Each row is a point on a landscape with many valleys, with its height.
From any point a ball takes the steepest step (drop divided by distance) to one of its 2 nearest points. It stops when none of these is lower. Distance is the straight distance between rows; heights are no part of it.
sudar height 847: [ 19   2  -1  -8  -3  -7 -25   9  14  -2  -1 -14  15  -3   1 -17  -1 -16
   1   1]
mena height 147: [ -8  -4  12   2  12   7   8   9  -1   9   4   4  -9  -5  -4  -9  12 -10
  -7   3]
vuler height 182: [-19  -6   6   6  -1   1  22  -1  -7   9   9   3  -8  -2 -12  -5   8 -11
  -1   4]
zibo height 238: [ -5   7  -1  -2 -15   6  25 -16 -10   0   2   7  -5   9 -16  14 -12  14
   5  20]
mit height 838: [ 11 -14 -19  20   6   7 -19  18   0  -4   0   6 -11  -5  19  20   6  -7
  -1 -16]
mek height 204: [  1  -7  21   1   9   7  14   6  -4 -14  -2   6 -18  12  22   8   7   8
   2  -6]
fopo height 142: [-5  2 14 -7  8 -2  4  1  3  0 -1  1 -3 -4 -1 -2  0  4  3 -1]
dofo height 427: [ -5  14  -8  -8  -9  -2   3 -10   4   0  -5  -6  13  -3 -10  10 -17  20
  -3   5]
mosed height 457: [ -4  17 -28  -4 -19  -7 -14 -12   8   2  -3 -10  14  -9  -7   0  -7  24
   3  -1]
tig height 403: [ -3  12  -6  -8 -12  -6   3 -15   6  -8  -5  -7  15   0  -1  13 -22  23
   6   4]
Baso height 817: [  0  -8 -41  10  -8   0 -32 -11   9  10   5   6  -3  -6  -1   9  10  -6
  -1 -19]
kidom height 561: [  6   3  25  -5  15   3   4   8   4  -3  -5  -9   5   4   2 -21  10 -12
   7   0]
Tel height 206: [ -6 -11  21  -7   4   3  16   4 -10  -1   6   9 -10   4   0  -3   4  -2
  -4   6]
nis height 287: [ -5   1   8   8 -15   6  30  -7 -24  -7   3  10 -15  10   0  16  -7  21
   2  15]
lenad height 95: [ 1  3  7  2  9  0 -3  3  6  4 -3  2 -8 -6  1 -3  7 -3  2 -4]
batub height 205: [ -3  12 -15  -2 -15 -11 -12  -8  10  -3  -1  -9  18  -6  -2  -2 -15  20
   7   1]
nuzed height 837: [  8 -19 -22   8  14  -2 -31  17   0  -8  -4  -1   2  -5  16   8   4 -16
  -8 -15]
ras height 168: [ -4  -4  19  -9   9  11  14   8  -5   6   2   1  -5  -2  -6 -13  12 -12
  -4   7]
kuv height 558: [  4   3  29 -16  12   3   7   5   1 -10  -6 -11  10   4   3 -21   0  -6
  10   6]
gafi height 416: [  3   6  18  -8  -7  -3  25 -13 -14  -6  -6   5  11  17  -9  -2 -12   6
   4  26]
zuf height 437: [  5   4  10  -6  -7  -2  23 -13 -13  -7  -5   5   6  15  -7   9 -15  16
   0  20]
gulig height 272: [  4   1  -7   8   8   4 -11   8   1  12  -5   2 -11  -5  -4  -3  16 -16
  -2  -9]
Bofir height 854: [ 14   5  15  -4   4   1  -5   6  11 -11   4  -6   6   0   9 -10  -7   4
   8   2]
pasa height 555: [  7   6  22 -18   7   0  -1   4   7  -8  -3 -13  12   0   0 -20  -4  -4
  14   7]
kemil height 303: [ -3  -6   4   7 -13   2  25  -7 -18  -7   2   9 -15  11   1  25 -12  31
  -4   9]
Kelo height 841: [  4 -25 -29  22   5   9 -23  17  -5  -4  -2   6 -12  -9  20  19   7  -7
  -3 -20]
lif height 668: [  4  10 -35   2 -20  -6 -23 -12  10   4   6  -7   8  -7  -4   0  -1  17
  -1 -14]
ket height 538: [  3   6  30 -26   5  -6   8  -6  -5 -12  -7  -3  15   9  -3  -7 -15   4
  14  17]
kimoz height 89: [-20   5 -11   5 -13   6  23  -6 -10  16   4  -2 -13  -9 -19   5   7  -5
  -4   1]
piruf height 52: [-14   2  -7  -1 -10   5  18  -3  -4   5   2   2   4  -3 -15   1  -5  -1
  -1   9]
vibi height 393: [ -3   0 -27  10  -2  -5 -22  -7   5  18  -2   6  -7  -5  -7   1  12  -7
  -6 -14]
luro height 468: [  4   4  14  -9  -7  -6  17 -14  -9 -11  -8   1  10  13  -2  15 -19  23
   3  13]
das height 849: [ 11   9   6 -11   0  -9 -16   3  15   1  -2 -15  14  -9 -13 -23   1 -15
  10   6]
Ruz height 261: [-17   4 -17   5 -18   7  21  -5  -6  11   6   5 -12  -8 -14  13  -1   4
  -4   2]
Tes height 832: [  8 -12 -30   9  -1   2 -32   6   4  -1   5   7  -3  -7  13  15   6  -5
  -4 -15]
daf height 209: [-11   3   6  -5   3  -4   6  -3   3   2  -2  -1   5  -4  -7  -1  -7  10
   0   0]
nesar height 850: [ 10   7  -6  -8  -1  -7 -18   0   9   9  -3  -7   5 -10 -11 -17   8 -19
   2  -2]
losoz height 521: [  3   1  27 -20   2 -10  13 -11  -7 -12  -9   2  11  12   3   1 -17  13
  12  16]
mupo height 593: [  4   7 -37   5 -17 -10 -22 -16  11   9   5  -5   7  -6  -8  -2   4   8
  -2 -17]
ren height 344: [-14   1 -15   5 -21   8  19  -7  -2   5   8   7 -12  -6  -9  17  -7  13
  -5   5]
mus height 153: [ -9  -5  13   6   9   9   9   7  -4   3   8  10 -21   3   5   7  10   0
 -12  -4]
Lezif height 330: [ -2   8  14 -15   0  -8  11 -10  -3  -4  -6  -3  22  10 -14  -5 -18   3
   3  18]
Bapaf height 243: [  1  -4  24   1  25   9  11  11  -7   5  -5  -2  -3   8   4 -20  15 -19
  -5   1]
nagab height 297: [ -8  10  -2  -6  -2  -8   4  -5   4   0  -6  -4  11  -3  -9   2 -11  12
  -2   4]
litak height 848: [ 16   5  -3  -9  -4  -6 -21   3  13   1   0 -14  10  -8  -9 -20   4 -19
   6   1]
Vab height 162: [-21   1  -1   7  -7   2  27  -5 -13  10   4   0  -9  -3 -14   0   8 -11
  -3   2]
Fevi height 851: [  7  11   7 -12   0  -6 -13   1  12  -5  -1 -13  14  -8  -8 -19  -6  -3
  15  11]
vod height 247: [  9  -4  31  -9   7   5  11   5  -1 -20  -1  -2   3   8  20  -7  -5   6
   8   2]
gukob height 219: [  1  -8  31  -2  10  10  18   9  -8 -18  -4   5 -14  16  28   1   3   6
   0  -5]
kip height 189: [ -1  -7  18   6  16  12  12   8  -6  -7   3   5 -22   9  22  11  12   1
  -3 -11]
vapu height 249: [  4  -2  18   2  22   7   3  11  -3   7  -7  -7  -1   5  -2 -18  16 -24
   0  -3]
zem height 549: [  2   6  25 -22   6  -2   1  -3   5  -9  -3  -7  15   2  -3 -13 -13   2
  16  15]
kufi height 713: [  1   5 -41   7 -12  -3 -22 -16   7  15   3  -1  -1  -7 -10   3   8  10
  -9 -19]
gudig height 852: [  4   8  11  -8   0  -4  -7   0  10  -4   1  -4   9  -6  -1 -11  -7   4
  12   5]
Fused height 224: [ -4  -9  27  -7  10  10  19  11 -13  -1   0   4 -11   7   9  -5  11  -5
  -8   2]
figol height 69: [-17  -5  -2  14   4   6   9   5  -4  13  10  10 -16  -5   2   4   8  -7
 -12  -3]
gipav height 835: [ 11 -16 -26   7   5   0 -31  15   3  -5  -1   1   0  -7  18  17   2  -6
  -8 -15]
nimo height 57: [ -8   0 -16   2 -19   3  16  -8  -3   0   5  11 -10  -3  -9  25 -14  22
  -6   6]
Mas height 842: [ 14 -12  -4  17  14  -1 -16  18   1  -7  -1   0   2   0  18   6   2 -14
  -1  -7]
sas height 846: [ 20   1  -5  -5   1 -12 -29  11  14  -6  -1 -11  15   2   7  -4  -2 -12
  -5  -5]
rimod height 235: [ -2  -8  29  -5  19  10  18  11  -8   2  -4   1  -6  10   8 -14  13 -13
  -8   1]
botof height 262: [  7   0  -1  11  13   5  -8  10   1   7  -8  -5  -7  -1  -1  -3  15 -22
  -1  -8]
tuf height 268: [ 14  -3  28  -4  14   0   1  13   4 -14   4  -6  11  11  16 -19  -4  -3
   8   1]
Tal height 840: [ 12 -11 -11  17   7   2 -13  16   4  -7   1   5  -8  -3  17  14   3  -5
   0 -11]
Bobi height 311: [  2   2 -16   8   3  -2 -16  -1   5  12  -2   6 -11  -7  -2   2  11  -8
   0 -11]
diset height 845: [ 16  -5  -2  -5  10 -12 -33  13  11  -8  -5 -12  19   3  10  -5   0 -16
  -4  -6]
Vutol height 256: [  6   2   8   9  19   7  -2  12   2   8  -8  -3  -7   1   0 -10  17 -20
  -1  -6]
tur height 636: [  2  13 -35  -2 -22  -7 -20 -12  10   2   4  -7   9  -9  -5   7  -5  24
   0  -6]
narun height 510: [  5  -3 -31   1 -11  -6 -32 -11  10   6   6   1   6  -7  -4  -3   5 -12
  -1 -14]
sava height 152: [-12   3  -3  -4  -4  -3  14  -4   0   6   2   1  11  -5 -17  -8  -4  -1
  -5  11]
Vare height 844: [ 13  -7   2   5  13 -10 -24  15   6  -9  -2  -6  11   2  11  -4  -1 -18
  -3  -6]
tagu height 276: [ -5   7   2   5 -16   8  28 -14 -18  -4   1   9 -15   8  -8  17  -7  19
   6  19]
Tup height 473: [  2   4 -27   3  -7 -10 -24  -9   9  12   0   0   1  -6  -5  -4   7  -5
   2 -13]
mobe height 853: [  1   8  -9  -3  -2 -11 -14  -2  11  12  -2  -2   1 -10 -12 -13   5  -7
   0  -5]
zibam height 244: [ -8   6   4 -10  -3  -2  12  -8  -1   2  -3  -1  17   1 -19  -7 -12   0
   1  16]
Kova height 313: [ -3   8  -2  -2 -10 -12  -5  -8  10  -7  -1  -8  15  -3   3   2 -19  21
   8   5]
sav height 232: [  4  -8  32  -5  10   6  15   8  -5 -22  -6   2  -4  13  30  -7   0   4
   6   1]
mig height 176: [ -6  -6  14   7  17  11   9  11  -7   1   3   5 -24   3  14  11  10  -1
  -6 -10]
belom height 115: [-11  -4   8   5   7   4   8   4   0   9   7   9 -12  -3   0   0   8  -3
  -9   0]
remu height 500: [  0   3  19 -12  -1 -11  13 -12  -5 -16  -6  -4  12  10   3   8 -19  19
  11  10]
tifu height 186: [-12  -8  18  -4   1   4  21   3  -9   5   4   6  -7  -1  -9 -10   7 -10
   0  10]
sisag height 383: [  4   9  16 -16  -4  -7  18 -15 -10  -4  -5   1  21  15 -14  -4 -17   3
   4  25]
ratef height 172: [ -8   7  -4  -2 -16   6  22 -12  -7   2   1   4  -1   3 -16   8  -8   6
   2  15]
Rumo height 843: [ 16  -9   4  10  18  -6 -18  19   4  -9   0   0   6   4  17   1   2 -15
  -1  -6]
Rar height 788: [  1   0 -43  14 -11  -5 -25 -15   7  10   3   3  -1  -4  -1  10   9   5
  -6 -22]
pon height 114: [-22  -5  -8  21  -2   6  13   0  -7  20  10   7 -21  -9   3   8  12 -10
 -11  -5]
tefa height 495: [ -9  -1 -33  17  -2  -1 -16  -5   1  22   2   8  -9  -5  -6   2  13   0
 -13 -13]
mazen height 260: [ 13  -3  29  -7  10   1   4  10   4 -18   1  -5   9   9  19 -14  -9   6
   6   2]
fepav height 320: [ -9  -3  -5   7 -17   5  23  -8 -12  -4   6  10 -16   3  -4  24 -12  25
  -7   7]
gol height 202: [-22  -1 -19  21 -10   9  13  -3  -7  20   9   3 -16 -11  -3  10  13  -3
 -13 -10]
giru height 826: [  4 -10 -38   6  -5   2 -34  -4   7   2   6   7  -1  -9   6  10   6 -10
   0 -17]

Where does a ball stop that starts at each point below?
giru => mupo
sudar => mit
gafi => piruf
dofo => lenad
ket => piruf

Call two points neighbours if one is among the 2 nearest of the other. Go from one point of each pair to the other, from neighbour to neighbour, staying as low as possible. Name the highest point that can't be avoided.
figol and piruf => ren
batub and mit => Kelo
nimo and piruf => fepav
mupo and lenad => lif
batub and lenad => dofo
kimoz and figol => tifu
